Each scene shows the same named points in several views. A view is turned or mirrored, and shifted as a whole, has a little noise and may leave points out.

Scene 1
View 1
K_799: [ 11  21 -37  10  -4 -33 -35  18  14   5  10 -16  20 -17  15 -24  33   1
   8 -30   3 -26  47  -4  -9   8  -4  13   9 -19 -43  -6 -15  -1 -34 -12
 -24   4   3  -7 -19  23 -16   0 -13   8  27   4]
K_719: [  7   4  10 -18   0 -38 -29  -2  10  17  22 -33   3   3  27   3  28   8
  26 -13  -5 -14  15   1 -16 -11  21  -3 -13 -24  -9 -42   2   5 -32   9
 -21   0   0  10 -42   0  -7  11 -50  -7  36   4]
K_632: [  7  11 -25   6  -7 -40 -36   7  13  10  10 -17  22  -5  16 -10  30  -1
  15 -23   4 -12  35   0  -9  -7   6   7   4 -13 -35 -11  -3  -1 -31  -6
 -22   7   6  -6 -27  22 -19   6 -17  10  22   5]
K_508: [-15   6 -36   7  -4 -40 -33  16  25  14  -4 -23  17 -19  20  -8  30  -2
  12 -17   0 -20  48   1 -25 -11  -1  17   6 -12 -23 -13  -2   8 -39   7
 -27   4   4   8 -17  25 -17   5  -4   2  33   3]
K_303: [  1   2 -17   3 -11 -32 -26  10  10  21  14 -15   6  -6  23  -4  20  -9
  13 -10  -6 -16  20  -9 -14 -22  -1  18  17 -14 -24 -28  -3  16 -21  10
 -16   3   1  19 -28  20 -13   7 -13  -1  19  -5]
K_412: [-26  -5 -59  28 -18 -48 -43   8  33  13 -15  -3  43  -9  13   1  27 -17
   9 -12  10   7  53   5 -21 -30  -5  19  18  10 -36  14  15   6 -36   0
 -26  17  16  -4 -12  48 -37   6  37  23   6   8]
K_205: [ 15   6 -22  -4 -27 -25 -36  -3  20   4   6   4  21   8  21  -5  30 -18
   3  -7  16  16  28  -6   0 -13   0  16   2  -4 -26 -12  12  24 -29   5
 -19  23   7  -5 -40  20 -20 -12  -4  -1   2  -1]
K_840: [ 22  11   1 -11  -7 -32 -30   0   3  10  26 -20   8   5  21  -9  28   2
  18 -18   0 -12  17  -3  -3  -5  12   1  -3 -23 -27 -31  -4   4 -25  -1
 -17   4   2   1 -41   6  -9   5 -43  -1  25   1]
K_506: [ 10  -2  -8  -7  -9 -37 -31  -1   5  20   8 -23  16   8  28   0  20  -3
  27 -19  -1  -4  25   2  -6 -13  11   5  -1 -14 -31 -24   2   5 -24   3
 -14   9   5   2 -33  12 -10   7 -35   1  22  -4]
K_423: [ 27  11  -9 -12 -31 -14 -27  -1  12   5  16   5   6   9  26  -9  28 -20
  -1  -3  12  10  16 -14   4 -10  -5  21   6 -11 -22 -27   6  35 -22  11
 -14  21  -1   6 -47  12 -12 -17 -14 -13   3  -9]
K_526: [ 20  21 -15   0 -15 -32 -40  -1  17  -5  29  -2  20   1   9 -14  41  -3
   0 -14  13   1  22  -6  -3  -6   7   3  -1 -15 -25 -14   4   6 -35  -8
 -26  12   6 -11 -44  17 -27  -5 -14  10  11  13]
K_972: [ 45  32 -22  -1 -21 -10 -26  16   2  -3  29   6   4  -8  15 -34  32 -12
  -9 -22  10 -18  22 -22  13  12 -14  22  18 -24 -44 -19 -21  21 -20 -10
 -16  10  -5  -2 -37  14  -9 -17 -18  -4   9  -8]
K_257: [ 17   2 -20 -12 -44  -7 -28  -3  24   5   0  18   8  10  30  -3  27 -36
  -9   9  19  29  20 -16   2 -21 -13  34  10   1 -13 -22  19  55 -24  24
 -13  32   0  11 -47  20 -15 -28  10 -21  -9 -14]
K_62: [-11   5 -25   7  -8 -35 -26  16  18  19  11 -17   4 -15  20  -5  25  -6
   8  -7  -7 -24  26  -9 -24 -24  -3  21  19 -14 -18 -27  -4  17 -27  14
 -22  -1  -1  24 -23  24 -16   9  -3  -1  25  -2]
K_527: [  9  25 -41  19 -10 -38 -41  15  19  -4  21  -2  28 -14   3 -24  40  -2
  -3 -24  10 -16  39  -6  -7  -3  -2  11  15 -12 -41   1  -8  -4 -36 -17
 -29   6   8 -12 -24  31 -31   0   6  21  14  14]
K_786: [ 36  28 -41  -2 -36   5 -21  22  15  -3   3  16   0 -15  25 -34  32 -29
 -20 -13  17  -8  40 -27   9  13 -31  44  23 -15 -37 -13 -16  47 -23   6
 -15  22  -8   7 -29  21  -5 -35   7 -22   4 -21]
K_570: [-30  -4 -22   6   2 -47 -29  15  23  26   5 -32   7 -18  21   6  24   2
  19  -8 -13 -28  31   1 -37 -31   7  13  10 -12  -8 -30   1   7 -35  18
 -25  -5   3  26 -18  24 -18  19  -8   2  37   4]
K_839: [ 23  26 -20  12  -1 -32 -27  22  -3   9  38 -14   5 -16   8 -27  28   5
   5 -27  -7 -43  18 -15  -5  -2  -3  11  25 -27 -44 -24 -27  -5 -19 -14
 -20  -9  -1   7 -25  19 -15  11 -23  13  22   2]
K_459: [ 10   4 -13 -10 -24 -18 -26   4  16  13   8  -3   1   1  28  -4  25 -19
   2   0   5   2  18 -13  -8 -19  -5  24   9 -10 -14 -31   5  36 -24  19
 -15  16  -2  18 -39  16 -11 -10  -9 -15  11 -10]
K_989: [ 23  -1 -10  -4 -34 -14 -22   0   3  16  19  11   2  14  25  -2  16 -27
  -1   2   5  11   1 -19   5 -30  -9  28  25  -5 -27 -30   6  39  -8  16
  -7  19   0  20 -44  18 -13  -9  -3  -7 -10 -16]
K_620: [ 26   7 -14 -10 -33 -10 -24   2  10   9  12   8   2   7  28  -8  23 -26
  -2  -2  11   9  15 -17   5 -15 -10  28  15  -9 -24 -27   3  40 -17  15
 -10  21  -2  13 -44  15  -9 -17  -8 -15  -1 -16]
K_783: [ 16 -20  19  -6 -30 -36 -29 -23  -6  26  38   6  11  40  21  23   8 -19
  19  10  -2  27 -30  -7   3 -61  17   4  20   0 -21 -40  25  20   1  14
  -2  15  11  18 -59  16 -25  15 -19  11 -19  -6]
K_628: [-12  12 -28   4  -9 -40 -38   8  32   4  10 -14  18 -15  13  -6  40  -2
   4  -9   7 -10  38  -1 -25 -14   4  11   0 -11 -12 -15   7  10 -45   6
 -31   6   4   4 -29  24 -27   1   2   5  25  14]
K_325: [ -7  12 -43  18  -6 -33 -24  29  14  18   7 -15   6 -27  16 -19  23  -7
   4 -19  -8 -39  38 -13 -20 -13 -14  28  32 -16 -35 -16 -19  12 -25   4
 -21  -3  -1  21  -9  32 -15   7   7   4  25  -6]
View 2
K_205: [ 11  49  21   2   6 -11  -6  12  -3  -8  -7  16  27  19  14 -16  -1   0
   8 -37 -12  -8  11 -29   6  -5  13  -3  -1  -6  -7  13   9   0  19 -16
 -10  24  -4  23 -33  21   8 -25  -6  -6  -2  10]
K_972: [ -7  41  22  21 -13   5   7  13 -22  -4 -43   9  11  14  23   6 -14 -15
 -13 -21  19   8   8 -31  26  -9  13  -9  -9 -18   0   2 -34  -2  15 -26
   2  24  -6   6 -46  -6  17 -24 -20 -12 -19  14]
K_840: [  7  37  19  11 -11 -19   3   5 -17 -38 -30   2   2  32  11  14 -18  -7
 -15 -38  -2  17   8 -19   1  10  -8   4 -11 -23 -25   1   2   2  -1  -8
 -17   8  -7  -6 -29  17   6 -38  -6  -2 -13  22]
K_325: [-15  33  16  -1   1  -5 -16  26  -3  11 -63   1  16   6  29   2  -1 -29
  -9 -23  13  10  -4 -32 -33 -41   7  -6   1 -14 -26  -2  -1  18  20  -6
   1  13  13 -21 -26   6  18 -17   2  13  -2  -1]
K_257: [ 27  46  26  -6   9  -4  -7  13   8  10   0  19  44  11  15 -23   9  -9
  17 -33  -3 -18  13  -9  22  -5  41  14  -4  -8  15  34  15   9  17  -4
   4  39 -16  39 -33  10   7 -25 -18 -22  -2  -4]
K_628: [ -7  55   8  -7   9 -19 -21  14  -2  -8 -31  11  27  21  17   2  -6  -7
 -10 -44 -20   0   4 -42 -21 -19  14 -16  -7   4 -30   9  13   7  22   7
 -21  10   6  -8 -30  26  15 -34   5  10   2  13]
K_412: [ -8  54  15  -8  21 -10 -26  24  10  16 -14  17  34   8  21 -33  13   1
  20 -33 -26 -16   3 -57 -43 -48  -1 -23  16  10 -27  -1  28   5  41 -26
 -14  16  21   8 -22  34  15  -9  19  20  15   1]
K_783: [ 55  41  27  26 -23   5   6  -8  11 -43  21   9  20  23 -29 -22  -1   3
  21 -28   6 -22  25  -6  -2   2 -11  46  -7 -38 -13  18  50   7 -10  -9
  -7   6 -31   6   4   8  -1 -32   1 -10  -2   3]
K_459: [ 18  38  22  -4   1 -11  -8  13   1  -6 -23   9  27  15  15  -4  -1 -17
  -1 -35   3   0   8  -8   5  -4  25  15  -7 -17  -6  22  13  13   7   4
  -1  25 -11  11 -28  10   8 -31 -12 -11  -4   2]
K_719: [ 13  34  16  -1  -7 -33  -3   4 -13 -48 -31  -3   3  37   9  22 -20 -10
 -21 -47  -8  23   6  -8 -10  18  -5  11 -14 -24 -35   6  18   9  -9  13
 -22   3  -7 -13 -24  26   1 -48  -3   2  -9  23]
K_799: [-21  41  16   5   2 -14  -7  19 -18  -7 -49   5   6  19  31   6 -10 -11
 -12 -32  -4  15   0 -44 -14 -19  -6 -24   1  -7 -25  -9 -15   0  23 -23
 -13  13  15  -7 -40  18  16 -22   0  11  -8  17]
K_839: [-14  39  15  25 -20   3   1  12 -19 -18 -59   0  -2  16  15  16 -18 -19
 -21 -21  19  15   4 -40 -11 -22 -10  -7  -8 -23 -27 -12 -20   3  10 -19
  -7   4   2 -29 -29  -2  19 -26  -3   9 -15  15]
K_786: [ -7  37  27   1   5   4  -2  25 -11  28 -44  15  30   2  39  -7   1 -24
  -2 -22  18   1   3 -21  28 -19  41  -8  -3  -9  17  17 -33   6  26 -21
  16  44  -2  27 -52  -6  18 -15 -28 -21 -14  -1]
K_632: [ -6  43  17   5   1 -17  -7  13 -13 -18 -31   6   9  24  20   1  -9  -4
  -6 -36 -10   9   5 -38 -16 -12 -10 -13   1 -10 -28  -5   3   1  16 -19
 -17  10   8  -3 -31  25  11 -27   4  10  -4  17]
K_62: [  2  37  15  -4   0 -12 -17  18   2  -5 -45   2  21  13  17   3  -2 -23
  -8 -32   3   6   1 -22 -28 -25  11   7  -4 -15 -27   9  17  19  10   9
  -6  11   3 -17 -20  13  13 -29   2   8   0   2]
K_303: [  8  33  20   1  -3 -12 -10  14  -2 -12 -37   1  15  16  14   1  -4 -19
  -4 -31   6   7   3 -17 -19 -15   3  11  -3 -22 -23   6  15  15   7  -2
  -5  12  -1  -9 -20  11  10 -27  -1   4  -3   4]
K_423: [ 18  42  24   5  -3  -6   1   9  -5 -11 -14  12  25  19  13  -6  -4  -9
   1 -33   3  -3  13 -13  21   4  22   9  -9 -16   1  19   2   4   9  -8
  -2  27 -14  21 -34   8   7 -30 -17 -17  -9   7]
K_508: [-11  39  13 -12  12 -25 -20  22  -4  -3 -46   3  18  17  28   3  -2 -15
  -8 -39 -12  12  -3 -33 -31 -23   5 -13   1  -4 -33   2  12  12  20  -1
 -14  13  14  -9 -30  27  12 -26   6  14   2   9]
View 3
K_783: [-50  30 -22  -5  -1 -14 -31  23 -52  19  -3 -53 -26 -15  40 -30 -34  11
  11  35  17 -16  -8  29  -1  -8 -36  26  -6  28 -33 -32  39  14  34  16
  -6 -11  19 -41  -2  -5 -12 -23 -22   4  -5   2]
K_799: [ 23 -26  -4  -6 -18   1  -3   0 -10   0 -26 -14  -4 -11   0  -5 -48   2
  24   7 -36  24 -11  16  -4  -3  23  -9   5 -31   6 -22 -14   6   8 -13
  19 -43   2  -4   7  10 -14   3  -8 -26  -2  19]
K_423: [-11  18 -12 -11  -1  -9 -11  17 -35 -24 -21 -22 -28 -16  -2   1 -28  -7
  20  27 -14   8  10  24 -12  -2  -8  14   4 -10   8 -28  11  25  28  31
   5 -23   2 -31  -8   4  -4  -3 -19 -16  -6  16]
K_570: [ -1   3  14  -5 -13   0 -24  15   1  24   9 -12   7 -19  24 -23 -63  -3
  27  -3 -22  37 -31  -3 -10  -8  11  -5   0  -2   0  -4   2   3   1 -33
   3 -28  -2 -38  -9  16   2 -17 -37 -24 -17   8]
K_508: [  9  -6   5  -6 -21  -2 -18   8   0   6  -9 -11   2 -18   6  -9 -51  -3
  25   2 -30  35 -21   4 -15 -10  23  -5   7 -17  12  -9 -12   5  -1 -21
   8 -29   0 -25   4  16 -10  -5 -25 -32 -13  16]
K_719: [-17  11  -7 -13   3  32  -2   6 -17  16  -1 -14 -10 -12  20 -23 -72   5
  46  14 -21  27 -25  19  -4  17  -6  22 -15  -8  -9 -30   2  14  42  -8
   9 -45  -9 -38 -11  15  -1 -17 -29 -22  -9   7]
K_325: [ 35 -20  18  -2 -11 -21 -18  15  -5   6 -12  -5   1 -21   8 -11 -37  -9
  10  -6 -26  27 -10   3   1 -13  19 -24   6 -21   1  -8   1  11 -13 -19
   8 -34   3 -15 -11   9   4  -2 -21 -13  -6  15]
K_786: [ 32  -1   4  -9   1 -29  -7  19 -26 -49 -36  -3 -28 -22 -26  18  -6 -22
   7  15 -27  14  27  21  -9  -8  11  -9  13 -34  27 -22   3  36   5  40
   8 -25   1 -16 -14   3   4  12 -10 -13  -3  25]
K_506: [ -7   4 -10  -7  -7  16 -13   3 -21  12 -12 -17 -12 -21  19 -21 -48   7
  31  16 -11  15 -22  24  -7   4   3  19  -9 -12 -10 -30  -5  16  24  -3
   5 -37   2 -30   9  14 -17 -10 -18 -17  -9  13]
K_257: [-22  35  -9  -9  -8 -28 -28  26 -34 -39 -19 -26 -31 -22  -8   9  -9 -16
   9  31  -7   7  16  19 -27 -16  -6  15  15   0  23 -17  15  30  15  43
  -5  -1   7 -43  -3   4  -6  -2 -24 -19 -14  19]
K_205: [-17  12 -18  -8 -18 -12 -18  11 -27 -16 -23 -31 -20 -15   0   0 -30  -1
  19  27 -17   9   0  21 -21 -12   5  13  11  -8  12 -22   0  14  17  17
   6 -18   8 -25  11   5 -20  -3 -16 -27  -9  19]
K_62: [  7   0  11  -5  -8 -12 -21  18  -9   8  -2 -14  -3 -18  14 -15 -47  -6
  19   2 -22  28 -13   3  -5  -8   7  -9   3  -7   1  -9   9  10   3 -14
   4 -27   1 -30 -13  10   5 -11 -29 -17 -11  11]
K_839: [ 30 -33   1  -6  -2  -4   4   8 -20  12 -23 -18  -7  -5  11 -14 -54   4
  19   3 -32  16  -5  19  19   6   5 -18  -5 -27 -16 -29   8   7  17 -14
  22 -54   1   2 -16   1   5  -2  -8  -7   8  10]
K_972: [ 25 -17  -8  -9   3 -10   7  10 -32 -24 -36 -15 -25  -9 -11   5 -31  -6
  16  18 -30   8  15  28   8   5   2  -6   2 -32   3 -35   6  23  25  24
  19 -43   1  -2 -14  -1   2   7  -3 -10   7  18]
K_527: [ 11 -28 -13  -5 -31 -18  -8   3 -15  -2 -32 -36  -3   0  -3   2 -49   5
  14  14 -40  16  -4  13  -5 -14  21 -17  16 -24   8 -19  -6  -7   6 -14
  24 -34  12   7  10   1 -17   3  -6 -31   2  18]
K_989: [-10  20  -5  -5   4 -25 -24  25 -41 -14 -16 -26 -28 -22  11  -8 -16  -8
   6  25   1  -2  10  24  -5  -9 -16   8   3   0  -6 -25  26  28  17  30
  -3 -15  10 -35 -11  -1   0  -7 -20   0  -5  13]
K_628: [-11   0  -5  -8 -26  -7 -16  10  -6   0 -11 -28   0  -6   3  -3 -60  -2
  26  11 -36  32 -15   2 -19 -12  15  -4  14  -9  17  -9  -3  -3  11 -15
  14 -25   2 -22   2  10  -9  -8 -27 -39 -12  15]
K_620: [ -5  19  -5  -9   2 -17 -16  21 -34 -24 -20 -17 -28 -21  -1  -1 -19 -11
  14  24  -9   6  11  22 -10  -4  -8  10   3  -8   7 -25  15  30  19  33
   0 -19   3 -34 -10   3  -1  -3 -19  -9  -7  16]
K_526: [-16  -5 -22 -10 -20  -3  -3   6 -26  -6 -26 -39 -13   2  -1   0 -55   6
  25  26 -33  13  -2  20  -7  -3   3   5   9 -14   6 -28   2   1  31   5
  21 -33   6  -8   3   1 -14  -4 -11 -31   0  15]
View 4
K_423: [ 12   1   5  -1   0  -6  23  13 -26  -9  25   6 -12  -3  47  12 -19   4
  -1  -2 -17   0   5   2 -13  15 -15   0  34   3  34  -1  -9  -4  12  20
  13   6  -5 -18 -11  28  10 -23  26  -7  24  31]
K_799: [  9  24 -17  14 -11  -8  26  39 -18 -24  26  15   2 -14   5  11 -25   6
  -5 -13 -22  -3  22 -10  -7 -16   6  -8  23 -15  16  -1  16 -26  24  -9
   6  -3   3   8  18  -5  -5   4   3  -7  23  -8]
K_632: [ 14  12 -11  18 -11  -6  24  44 -17 -13  19  13  -7  -9  13  17 -15   5
  -1 -17 -17  -5  11 -10 -10 -12   7  -5  30  -4  23  -1   9 -21  28   2
  19   8   1  -5  10  -3  -9  -4  -3  -1  20  -4]
K_459: [ 15  -4  15  10   6 -11  15  13 -18 -14  28  12 -15  -3  39  13 -12   0
   3  -8 -13   7  14  -1 -20  17 -13   2  39   6  35   7  -2  -5  12  15
  10  -2  -5 -24 -11  17  11 -13  19   6  19  29]
K_989: [ 17  -4  20  -3   5  -3   9   4 -23  -8  19   7 -16   6  56   7 -14  -2
   1   3 -20  -4   6   9 -15  10 -21   3  33  18  46  -1 -15  -2   6   8
  26  -7  -8 -26 -11  23  10 -21   9  -2  16  52]
K_412: [ -2  27 -10  37  -3  11  27  29  10  -2  35  13 -19 -24  40   7 -17 -18
  22  16 -21  -4  27   4 -34 -43  19 -13  52  18  37   4  24 -29  15  -2
  45 -13  17 -11  -1 -39 -19  -8  -9  16   7 -21]
K_786: [ -2  28   3 -10   8   0  30  -9 -23 -29  48  11   1 -16  46  -6 -41   1
  -7  20 -34   6  33  12 -15   6 -23  -4  26 -15  24   3   4 -16  -4  -1
 -10 -25   4   5   1  26  19 -11  48 -13  26  34]
K_527: [ -1  33 -28  13 -17  -9  29  35 -18 -25  16  12  -3 -16  17   2 -35  -6
   4   2 -24  -6  15 -15 -11 -24  17 -13  28  -3  31  -8  14 -25  14  -6
  24  -3   2   4  15 -11  -5  -3   0 -19  23 -14]
K_62: [ 17   0  11  25   3 -20   6  26  -8 -27  20  21 -12  -3  12  11  -9  -6
   7 -18 -11   8  25 -13 -22   4   1   1  38   5  35   8  11 -14  17  -7
  10 -15  -6 -18   3 -10   7   8  -7  10  15  12]
K_570: [ 22  -9  12  39   2 -23   2  40   0 -24  19  24 -15  -4  -1  21   4  -5
  12 -33  -2  12  26 -21 -26   4  10   2  45   6  32  13  18 -15  28  -3
  11  -8  -6 -24   2 -24   1  13 -20  23  13  -3]
K_840: [ 24  -6  -4   7 -12 -15  17  46 -30 -13   9  11  -6   3   9  24  -8  16
 -10 -34  -9  -3  -2 -15  -1  11  -3   1  22  -7  22  -2  -5 -10  33  11
   9  20  -9 -12   6  19   0  -9   0  -6  25  14]
K_620: [ 13   2  14  -2   5  -3  18   6 -24 -11  28   7 -12  -2  51   9 -18   2
  -1   2 -19   0  10   8 -14  14 -20   1  33   6  36   2  -9  -4   8  13
  13  -4  -4 -19 -10  27  12 -20  25  -2  20  41]
K_303: [ 21  -3  12  17   1 -14   7  28 -14 -19  18  17 -11   0  17  15  -8   0
   1 -19 -13   2  17  -7 -16   3  -5   2  32   5  32   5   3 -12  21  -4
  14  -7  -6 -18   3  -1   3   0  -7   8  16  21]
K_506: [ 24  -6   2  15  -7  -4  19  46 -19  -1  20  10 -10  -2  17  28  -2  14
  -6 -29 -11  -5   4  -4  -7   1  -4   0  29  -3  17   3   0 -14  37   9
  16  17  -2 -14   3  10 -10 -10  -3   9  18  10]
K_508: [ 10  10  -3  32  -1 -12  19  37  -4 -21  31  19 -10 -15   8  17 -11  -1
   7 -17 -12   8  28 -11 -23  -8   9  -5  41  -5  22  10  21 -22  25  -2
   8  -7   4  -8   6 -17  -3   6  -1  13  17 -12]
K_526: [  5  14 -23   8 -17 -13  29  37 -27 -15  10   7  -9  -9  28  13 -26   1
   2  -9 -14  -5  -2 -17  -8   0  11  -8  33   0  33  -7   0 -11  18  19
  24  18  -4 -10   0  10   0 -18  10 -19  27  -4]

Which points are out of place in each view (at most two, in the order of its rows)? Write - if all are in place.
view 1 -> -
view 2 -> -
view 3 -> -
view 4 -> K_506
